Each scene shows the same named points in several views. A view is turned or mirrored, and shifted as a whole, has a little noise and may leave points out.

Scene 1
View 1
q_522: [ 13 -47  -9  -1  16   9  -9  -9 -28  -8 -15   9 -21 -14 -19  15 -23  10
 -43   2  15 -25 -15 -14  -9 -30  -3]
q_978: [ 16 -48  -7   4  21   8 -15 -12 -27  -5 -17   8 -16 -11 -17  15 -18   9
 -45   2   7 -26 -10 -14   1 -30  -3]
q_66: [-41 -21   3 -10   4 -34  14 -14 -23 -23  -4 -46 -41  10  28  -5 -23 -11
   3   3  34   2  13   8 -24 -62 -20]
q_527: [-45   2   8 -12  12 -35  17   2 -17 -14  22 -47 -31  16  18 -19 -10 -10
  25   1  55  -2  -4   5 -18 -46 -24]
q_220: [-11   0   2 -12  19  -2   6  20 -19   0  34 -10 -10  -2 -23 -11  -7   6
   7   2  60 -23 -39 -16 -12 -11 -12]
q_324: [ -5 -50  -5   1  10 -10  -6 -22 -29 -17 -28 -13 -32  -5   6  13 -26   1
 -39   2   6 -14  11  -3 -10 -53  -9]
q_75: [-42 -26   4  -5   6 -41  11 -21 -22 -24 -13 -52 -42  15  36  -5 -21 -13
   1   4  25   4  25  13 -16 -70 -22]
q_517: [ 23 -21  -1  11  40  12 -24  14 -20  15  17  18  10  -5 -43  -2  10  16
 -26  -1  24 -40 -34 -21  24  -2  -2]
q_906: [ -3 -21   5  12  36 -15 -18  -1 -19   3   7 -13  -7   9 -10  -7   8   1
 -11   1  18 -23  -5  -6  22 -32 -11]
q_899: [  4 -28   1   6  28  -3 -14  -1 -22   2   2  -3 -10   0 -15  -1  -3   6
 -21   0  19 -25 -13 -10  10 -28  -7]
q_898: [ 16 -37   5  30  52 -12 -41  -8 -21  13  -7  -1   3  10 -17  -2  21   5
 -30  -2 -10 -31   6  -5  49 -31  -6]
q_27: [  8 -21  -7 -17   9  17   8  13 -25  -4  16  10 -13 -18 -34   6 -24  14
 -22   2  51 -27 -45 -24 -24  -8  -5]
View 2
q_898: [ 29   4  12  20  44  25   0  -5 -14 -37   7 -32   7  38  18 -24 -11  17
  -6  14 -21 -27  16  22  25 -21  37]
q_527: [-17   0 -47  65  17  16   8  19 -23  18  55  -2 -34  12  37 -10  -6  27
  25  16 -65  40   5  17 -34   9 -18]
q_27: [-23 -12  -8  18  54  30   3   6   5  34  35 -30 -11  12  -2  16  15  21
   7 -15 -74 -20  -7 -14  15  54  17]
q_324: [ 19   4   8  49  29 -11 -14  10  15  -7  60   9 -17  33  32 -24  -3  17
  10  12 -54 -27  17   0  -5  32  42]
q_517: [ -3  -8   4   3  61  46   8  -5 -10  -2   0 -52   8  21  -6   5   5  20
  -6 -10 -43 -28   0   4  36  11  25]
q_899: [  5  -2  -2  28  43  22   0   4  -6  -3  27 -25  -6  25  14  -9  -1  19
   4   3 -48 -16   7   6  12  15  24]
q_66: [  1   5 -30  72  11  -7  -3  22  -7   8  72  17 -35  22  45 -23  -9  23
  24  19 -64  20  14  11 -34  20   5]
q_906: [  9   0  -9  32  39  25   5   3 -15 -10  22 -26  -6  26  20 -14  -6  21
   5  10 -42  -5   9  15   6  -4  16]
q_978: [ 12   0  17  23  47  13  -9   2  10  -6  33 -19  -2  31  12 -10   3  16
   0   1 -49 -40  10  -3  22  29  45]
q_75: [  8   8 -29  76   8  -9  -3  20 -10  -2  69  18 -35  25  50 -30 -13  22
  24  26 -57  22  17  17 -37   7   4]
View 3
q_220: [ 25   8 -22   0  17  -1   8   5 -22 -26  41   5   0  15   7 -17   0   2
  22  -8 -23   4  13  15 -17 -26 -12]
q_899: [ 11  -2   3 -13   7  12  -1  11  11  -5  -5  10   8  -7  17  -4  23   5
  32 -13 -28  15  -6  -1 -15 -15  -7]
q_522: [ 19  -2  -3 -10   0  -1 -12   6  22  17 -26  18  18 -19  29  -5  17  12
  30 -10 -24  34 -14   5 -29 -16 -12]
q_66: [  8  -3   6  10   9 -55  -6  21  24 -10  12  15 -40  -3  17 -45  21  32
  47 -37  -3  25 -26  28  33 -32   4]
q_75: [ -1  -5  16   7   9 -51  -5  26  31 -12   9  14 -45  -4  15 -44  29  33
  51 -40  -4  22 -29  24  41 -30   9]
q_324: [ 11  -4   7  -4  -2 -26 -17  14  38  18 -31  21  -2 -25  30 -20  24  24
  40 -23 -15  39 -30  12  -4 -20  -5]
q_27: [ 37   9 -32   1   9  -4  -4  -4 -17  -1  14  13  24  -1  22 -10  -9   3
  15   0 -25  26  10  18 -45 -22 -22]
q_527: [ 11   2  -5  12  19 -41   7  20  -3 -34  49   7 -41  16   6 -45  12  22
  40 -31  -7   5  -7  28  32 -36   2]
q_906: [  0  -6  15 -19   8  21   2  17  18 -11  -3   6   0  -2  11  -2  36   4
  37 -17 -29   5 -11  -8  -3 -14   0]
View 4
q_27: [ -7  17  -4 -30   8  25  37  14   0 -21  -7 -25  34  64  12   2   0  -5
  16 -12  39 -11  39  11  14 -20  27]
q_978: [  1  26  14 -17  -6  -4  19 -15  -9 -10 -19  16  23  77  24 -11  -5   5
  28   0  12 -26  17   5  28 -14  -9]
q_898: [ 17  54  -5  -4 -13 -15  10 -32  -5  10 -36  29 -14  50  40 -34   3  20
  19 -12   6 -48 -16   1  14  -4 -15]
q_522: [  0  22  16 -18  -9  -2  20 -12  -7 -14 -16  12  24  75  22 -10  -6   5
  26   3  14 -24  19   6  25 -12  -8]
q_220: [ -6  18 -15 -27  -1  27  42  12  12 -23  -6 -33   8  24   9  -7   6   7
   2  -5  49 -19  25  16  -6  -5  37]
q_899: [  3  30  -1 -16  -9   3  24 -12   1  -9 -19   3   5  47  22 -17   1  12
  16  -2  22 -30   8   7  11  -6   5]
q_906: [  6  35  -5 -13 -15  -1  23 -17   6  -7 -21   6 -10  29  25 -24   4  18
  11   1  24 -36  -3   9   2   2   4]
q_517: [ 12  57 -28 -16  12  14  25  -3  -6   6 -29  -9   9  59  34 -18  10   5
  16 -40  29 -37  12   0  14 -23  22]
q_75: [-11 -16  38 -18 -49  -8  30 -21  23 -41   2  15 -14   3  -2 -20 -11  28
   8  62  26 -20   1  21  -6  29 -15]
q_527: [-12 -11  14 -23 -35  13  43  -4  29 -40   5 -14 -15 -14  -5 -14  -4  23
  -3  45  45 -18   9  23 -21  25  15]
q_324: [ -5   4  38 -18 -24 -12  17 -21  -2 -24 -10  27  20  69  15 -11 -14  11
  29  29   8 -20  15   8  26  -1 -23]
q_66: [-14 -19  36 -21 -43  -3  32 -16  23 -43   5   8  -5  10  -5 -14 -11  22
   9  59  29 -15   9  21  -6  24 -10]
View 5
q_220: [ -7 -14  11   6   4   7   5  41  28  18  11   6 -17 -46   9 -37  -9  14
  -7  -1  -8  18  25 -18   9   1   4]
q_517: [ 14  12  20  -4   2  -7  -3   8  56  -2 -27  10 -38  -5   5 -23 -30   9
 -31  14 -12   3  -9  -8  30   6  19]
q_324: [ 14 -50  62   3  23  17   1   0  -4 -11   6  24  14  17  10  18 -15  10
  11  41   8 -19   7 -15  -1 -16  -3]
q_522: [ 21 -29  52   5  15   5   3   5  18  -1  -5  23 -13  13  11   2 -25   7
  -4  42  -3 -14  -7 -18  11 -13   3]
q_906: [ -3 -14  29  -9  13   8  -8   2  25 -20 -12   9   6  -5   1  -2 -14  18
 -11   1   5   0  14   4  11   7  11]
q_898: [  6   1  38 -18  15   1 -17 -24  38 -40 -35  11   2  24  -3  13 -25  18
 -25   7   7 -10  -5  16  22  12  20]
q_75: [-19 -61  46  -4  27  33  -5  13 -27 -20  25  12  51 -17   3  16   7  24
  25   2  21   1  45  -1 -20  -7  -8]
q_899: [  8 -16  34  -3  12   6  -3   8  25  -9  -9  13  -7  -3   5  -5 -19  14
 -10  17  -1  -1   5  -6  13   1   9]
q_978: [ 23 -25  52   4  14   3   2   1  22  -4  -9  22 -14  17  11   3 -26   5
  -7  43  -2 -16 -11 -18  14 -12   5]
q_66: [-15 -62  44   2  25  31  -1  21 -25 -10  27  14  42 -22   7   7   6  21
  27   8  16   2  44  -8 -18 -10 -10]
q_527: [-27 -47  21  -1  18  28  -1  35 -11  -5  28   6  34 -46   5 -12   9  25
  17 -15  11  17  54  -6 -14  -1  -5]
View 6
q_324: [ -7   8   8  37  11  23  18   3 -10  29 -22  22 -24  39  -8  -1  -3  36
 -18  16  10 -36 -38 -42 -15  16  11]
q_66: [-42   3  19  18   4  39  12  13 -12  13   3  11  -8  29  38  -2 -18  20
   2 -19  13 -61 -55 -16 -22  16   0]
q_978: [ 14   2  -4  37   3   0  19   0   9  18 -30  27  -7  35 -21 -10  12  33
 -34  38   4 -24 -16 -45  -9  20  21]
q_517: [ 36 -12 -11  19 -25 -23  11   1  40 -10 -24  22  32  11 -10 -23  30  25
 -43  51   2 -14  11 -17  -2  20  24]
q_898: [ 50 -12  13  23 -32  10   2   1  10  16 -25  12  -3   5 -19  10  22  49
 -17  50  16  -1  -5   1  -3   3   3]
q_906: [ 17 -10   8  16 -23  11   5   6  15   2 -12  12  12  10   8  -5  11  30
 -16  27  12 -26 -16  -2  -7  11   7]
q_522: [  8   2  -5  36   6   1  20   0  10  16 -28  26  -4  36 -17 -13  11  30
 -33  32   4 -27 -20 -44 -11  21  22]
q_75: [-36   2  23  16   0  46   8  12 -17  17   5   7 -14  23  38   5 -19  26
   9 -17  15 -58 -57  -8 -21  11  -5]
q_220: [-16  -9  -7   6 -16  -9  13  11  38 -26   2  17  47  14  38 -37   8   2
 -29   8   0 -53 -11  -9 -11  27  21]
q_27: [-11  -1 -20  26   5 -23  25   4  38 -14 -17  31  33  33   8 -41  14   7
 -48  25  -6 -46  -9 -46 -10  34  36]
q_899: [ 12  -6   1  23 -13   3  11   4  18   3 -17  19  11  19   0 -12  13  27
 -26  30   7 -28 -14 -19  -9  17  15]

Which points are out of place in each view (at most two, in the order of its rows)? Write - if all are in place.
view 1 | q_522, q_75
view 2 | q_978
view 3 | q_527, q_906
view 4 | q_898, q_324
view 5 | -
view 6 | q_220

Scene 2
View 1
q_402: [  5  21   0   1   3  18  -5  24  -7   5   6  20 -24 -15   0   7 -25  14
 -41  37  14 -26 -32  19  21 -20 -22]
q_632: [ -9  27 -14  -4  12  -3 -15  34 -25   0  14  10 -29 -38   1   8  14   7
 -25  40  -9 -25 -43  35  33 -14 -39]
q_32: [ 20  12  22   1 -13  48  17 -16  47  13 -14  -3 -22  20 -11   6 -62   7
 -12 -69  46 -29  11 -72  15 -27  16]
q_81: [  5   0  17   7 -27  45  58 -18  68  46 -23   7  -3  30 -16  18 -70  17
 -29 -37  52 -36  14 -61  -2  -3  46]
q_139: [ -4  22  -6  -2   1   9  -1  18   0   7   4   6 -23 -23  -2   8  -7   7
 -18  10   7 -28 -28   4  26 -15 -16]
q_903: [ -4  11   3   0 -12  22  32   2  31  30  -8   3 -14  -2  -9  14 -26  12
 -19 -14  24 -34  -9 -26  14  -5  14]
q_44: [-28  12 -15  -1  -5  -7  33  13  17  36   0   0 -12 -25  -5  19  13  10
 -11  11  -2 -37 -28   1  20  10   8]
q_579: [  0  24  -4  -4   8   8 -16  16  -4  -2   8  -6 -31 -25  -1   7  -1   0
  -4 -16   4 -26 -25  -8  37 -23 -27]
q_941: [-46  10 -30   0  -5 -25  50  22   9  51  -1   2  -3 -40  -2  26  38  14
 -18  46 -19 -43 -40  31  16  28   8]
q_340: [ 13  10  16   3 -15  43  23 -13  46  22 -14   1 -17  17 -12   9 -55   9
 -19 -48  41 -29   6 -58  12 -16  20]
q_206: [ 26  13  25   2 -10  52   5 -10  37   6  -9   3 -25  19 -11   4 -70   7
 -22 -54  49 -23   7 -60  17 -33   5]
q_239: [ 42  22  24   3   1  56 -27  10   4 -18   3  26 -32  12  -4  -3 -79  12
 -48  -2  47 -14 -12 -17  17 -49 -26]
q_830: [-13   1   1   6 -22  23  64  -1  44  54 -16  17   2   8 -12  22 -37  23
 -41  14  29 -39 -10 -16  -4  12  36]
q_630: [-40  14 -23  -2  -4 -18  38  18  11  41  -2  -2 -11 -36  -2  22  31  11
  -8  22 -14 -42 -35  14  23  17   4]
q_39: [ 23  36   2  -6  19  19 -53  27 -31 -33  19   3 -46 -29   5  -5 -14  -2
 -17   0   9 -15 -32   7  43 -47 -58]
View 2
q_340: [ -8  23 -29  -6   7  13  24  28 -39  -9  -1 -40 -19 -20   8   8   1  -9
   4  -3 -50  44  37   4  -3  19  11]
q_139: [ -8  20 -14  -2 -21  39  12   7 -18 -10  -6   6   3  -5  -2  17   4   7
  -8  25   2 -22  11  36 -12 -30   9]
q_579: [ -3  25 -15  -1 -27  52   9   9 -16 -14 -10  16   0   3 -13  28  -4   3
 -20  33  -4 -21   6  39  -7 -34   5]
q_903: [-18  17 -25  -4  -7  12  24  17 -33   0  -8 -26   1 -17  19  -2   5  -1
  11   6 -18   6  25  19 -16 -10  18]
q_941: [-49   5 -21   3 -29   4  31   1 -20  18 -33   1  42  -3  36 -29   2  16
  30  29  35 -68  -2  56 -54 -70  26]
q_630: [-42  12 -25   2 -27  14  28   8 -20  15 -33   2  29   2  25 -16  -6   9
  17  35  19 -53  -2  53 -45 -61  19]
q_402: [  3  12   1  -3 -28  32   1  -8 -17 -18  18  11  10 -18   2  15  29  19
  -2  12  31 -37  17  33  -4 -25  22]
q_32: [ -5  27 -33  -8  10  12  25  34 -42  -9   1 -50 -27 -20   6  12  -2 -12
   2  -5 -63  62  43  -3   1  28   8]
q_206: [  7  24 -20  -8   5  26  16  24 -36 -19  14 -33 -30 -23  -6  24   9  -7
  -9  -3 -49  52  42   0  10  27  10]
q_632: [ -5  13   1   4 -41  49   3 -11  -6 -15  -1  36  20   0  -4  21  16  19
 -12  33  45 -67  -2  53 -14 -57  15]
q_81: [-22  16 -31  -7  14 -17  36  28 -48   4   3 -65 -10 -32  34 -18  12  -2
  32 -17 -45  44  44  -1 -15  21  24]
q_239: [ 31  19   5  -5 -11  42  -8  -1 -25 -38  48  -2 -22 -30 -14  43  39  12
 -19  -7  -3  14  39   5  27  19  14]
q_44: [-34  15 -25   1 -21  15  26  10 -22  10 -25  -8  20  -4  22 -12  -3   6
  16  26   6 -35   5  43 -35 -44  16]
q_39: [ 24  24   1   0 -36  78 -12  -5  -5 -37  13  43 -10   1 -35  57  12  11
 -45  32  15 -28   7  39  15 -29   0]
View 3
q_903: [ 23   2 -17 -12  21 -23  -4 -28 -10   9  11  27   9 -20  13  -2 -10  21
 -42 -14 -11 -14  23 -15  15 -16 -10]
q_32: [ 16  -4  -2 -34  13 -59 -29 -13   0  50  30  34  13 -39  16 -10 -17  -2
 -53 -53 -15  -4  59  12  45   1 -22]
q_579: [-25  20 -10  -5 -20 -12   2 -27 -21  -6  -6  10  47 -25  25  10  20  31
  -6  20 -10  -7  10 -15  -2 -18  -9]
q_830: [ 61 -11 -30  -8  59 -13   0 -27  -5   2  14  38 -25  -6   0  -6 -21  24
 -60 -18  -8 -19  16 -16  15 -16  -2]
q_44: [ 24  13 -27  11  20  -1  22 -48 -21 -17  -6  19  17  -9  15   3 -10  43
 -36  11  -9 -27  -7 -40 -12 -30  -7]
q_39: [-52  24  -4 -13 -41   5  -2  -4 -28 -20 -13   4  62 -26  26  19  56  28
  26  49 -10  10   7  -4   0 -15   5]
q_402: [  2   6 -19 -10  14  11  -3  -2 -20 -28  -5  22  13  -9   6  13  37  28
  -1  39 -10   5   1  -8   7 -19  16]
q_632: [-18  19 -20   6  -7  24  17 -20 -28 -44 -20   9  39  -7  15  18  41  44
   9  60 -10  -5 -17 -26 -17 -29  10]
q_941: [ 37  12 -38  22  31  16  32 -57 -22 -37 -14  20  10   3  11   4 -11  55
 -35  26  -6 -35 -25 -53 -25 -38  -4]
q_630: [ 23  16 -33  20  19   9  33 -59 -22 -27 -11  18  19  -3  14   5 -10  52
 -35  21  -8 -34 -18 -50 -24 -34  -8]
q_340: [ 18  -3  -7 -28  15 -48 -22 -17  -1  36  24  33  12 -33  15  -7 -14   6
 -50 -40 -14  -6  49   4  37   0 -18]
q_239: [-14  -3  -2 -44   4 -19 -38  33  -8   9  12  29  14 -27   9   8  49  -2
   4  14 -14  28  42  33  44   1  10]
q_139: [ -5  12 -19  -5   0  -1   5 -21 -19 -14  -6  17  30 -15  18   9  21  31
 -10  24 -10  -7   4 -17   0 -21   0]
View 4
q_830: [ -5  26   2  21  34  57  36  11 -24 -23   7  24 -26 -23 -22  46  23  39
  15 -17   7  -1  26 -26  -2  -4  46]
q_941: [  7  28 -10  17   9  51  44  30 -11 -13  27 -33 -40   2  62   3  -5   6
 -22 -62  20  34  21   6   8 -73   3]
q_632: [ -8   8  13  29  -9  14  23  37  -7  24  24 -48  16   9  32 -19 -54  -5
 -17 -29  32  25   3  10  37 -31 -43]
q_239: [-22  -1  34  40   4  11  11  19 -20  27   3   7  48 -17 -65  16 -42  23
  18  24  23 -14  -2 -23  36  51 -11]
q_81: [ -9  19   6  28  26  64  29   4 -25 -23  -1  52 -18 -24 -39  42  34  48
  24  -7  -3 -26  31 -31   5  23  69]
q_206: [-20  -7  21  38   2  42   7   7 -15  10  -5  45  27 -10 -48  11  -3  41
  27  10   0 -50  17 -22  34  57  42]
q_139: [ -9   5  12  29  -5  30  18  25 -10  14  14 -14  12   3  11  -7 -30  11
  -4 -22  21   2   8   0  33 -10  -8]
q_32: [-19  -2  12  38   4  55   8   5 -15  -1  -6  60  12 -10 -40  15  18  50
  31   3  -8 -58  26 -22  28  54  64]
q_39: [-19 -14  29  42 -28   5   2  30  -3  47  12 -28  54  13   1 -35 -69  -1
  -1  -3  29 -11  -7   9  59  16 -43]
q_903: [ -9  11   7  28   5  51  23  15 -13  -5   7  18  -5  -5  -4  13   3  30
   9 -18   7 -16  21 -11  20   4  34]
q_630: [  3  17  -7  20   0  50  35  28  -5  -9  21 -23 -27   6  57  -6  -5  10
 -19 -55  16  15  21   9  19 -55   8]
q_402: [-10  13  20  30   6  19  25  29 -15  16  16 -27  17  -7  -9  10 -41   8
  -1 -12  28  19   2  -7  26  -8 -25]
q_579: [-11  -7  13  35 -21  29  10  25  -2  21  12 -10  24  14  22 -25 -34  11
  -4 -24  16 -17  10   9  46  -1  -5]
View 5
q_830: [ 12 -44 -18  44 -10 -30 -15   8 -33 -36 -21  19  -7 -24   8 -65 -28  -3
  38 -18 -14  -1  -2 -37  25  -6 -23]
q_139: [  9  -8 -13  17 -17  -1   6 -10   4  13  19   2   3 -42  -4  -1 -36  10
  11 -11 -12 -18  18  12  22  -7  16]
q_39: [-10   1   3 -13 -27  27  30 -27  38  32  55 -20   2 -56 -18  27 -30  29
 -19 -16  -7 -24  30  58  -4 -11  28]
q_81: [  4 -55 -12  21  -5 -31  -3  11 -39 -47  -8   0 -21  12   5 -91  -8  19
  40 -31 -17  22  -8 -38 -11 -14 -43]
q_941: [ 40   7 -32  59  -9 -28 -27   6 -16  20 -16  40  19 -51   9  12 -55 -28
  38  13 -22 -32   5 -26  69   6  29]
q_44: [ 27  -1 -23  36  -8 -24 -13   3 -10  16   1  21   7 -24   3  -4 -39  -8
  32   0 -19 -15   5 -15  37  -4  15]
q_206: [-12 -44   2 -16 -11  -4  22  -8  -6 -22  30 -25 -25  12 -10 -67   1  40
  15 -39 -11  20   3   7 -38 -18 -32]
q_630: [ 41  11 -31  50  -3 -32 -23   6 -14  27  -9  34  16 -33   5   9 -49 -21
  41  11 -25 -24   2 -23  58   1  26]
q_903: [ 10 -24 -14  19  -8 -21   2   3 -15  -9   6   3  -9  -9   0 -42 -18  10
  27 -19 -20   2   2 -15   8 -10 -10]
q_402: [ -4 -24  -5  23 -29   9   8 -13   8  -5  16   3   4 -71  -4  -7 -42   9
  -2 -16  -5 -28  23  19  26  -9  11]
q_239: [-34 -51  12  -8 -32  23  33 -22  13 -29  35 -27 -17 -52 -14 -44 -17  40
 -16 -41   2  -7  24  34 -21 -16 -17]
q_32: [ -1 -42  -4 -11  -4 -20  15   2 -19 -27  20 -20 -27  30  -7 -79   8  37
  29 -38 -18  29  -4 -12 -41 -18 -37]
q_340: [ -5 -41  -3  -6  -9 -15  14  -1 -12 -26  19 -15 -21  11  -8 -68  -3  32
  24 -34 -14  17   2  -5 -28 -15 -31]

Which points are out of place in each view (at most two, in the order of its rows)? Write - if all are in place.
view 1 | q_32, q_81
view 2 | q_139
view 3 | q_39, q_941
view 4 | q_830
view 5 | q_630, q_340
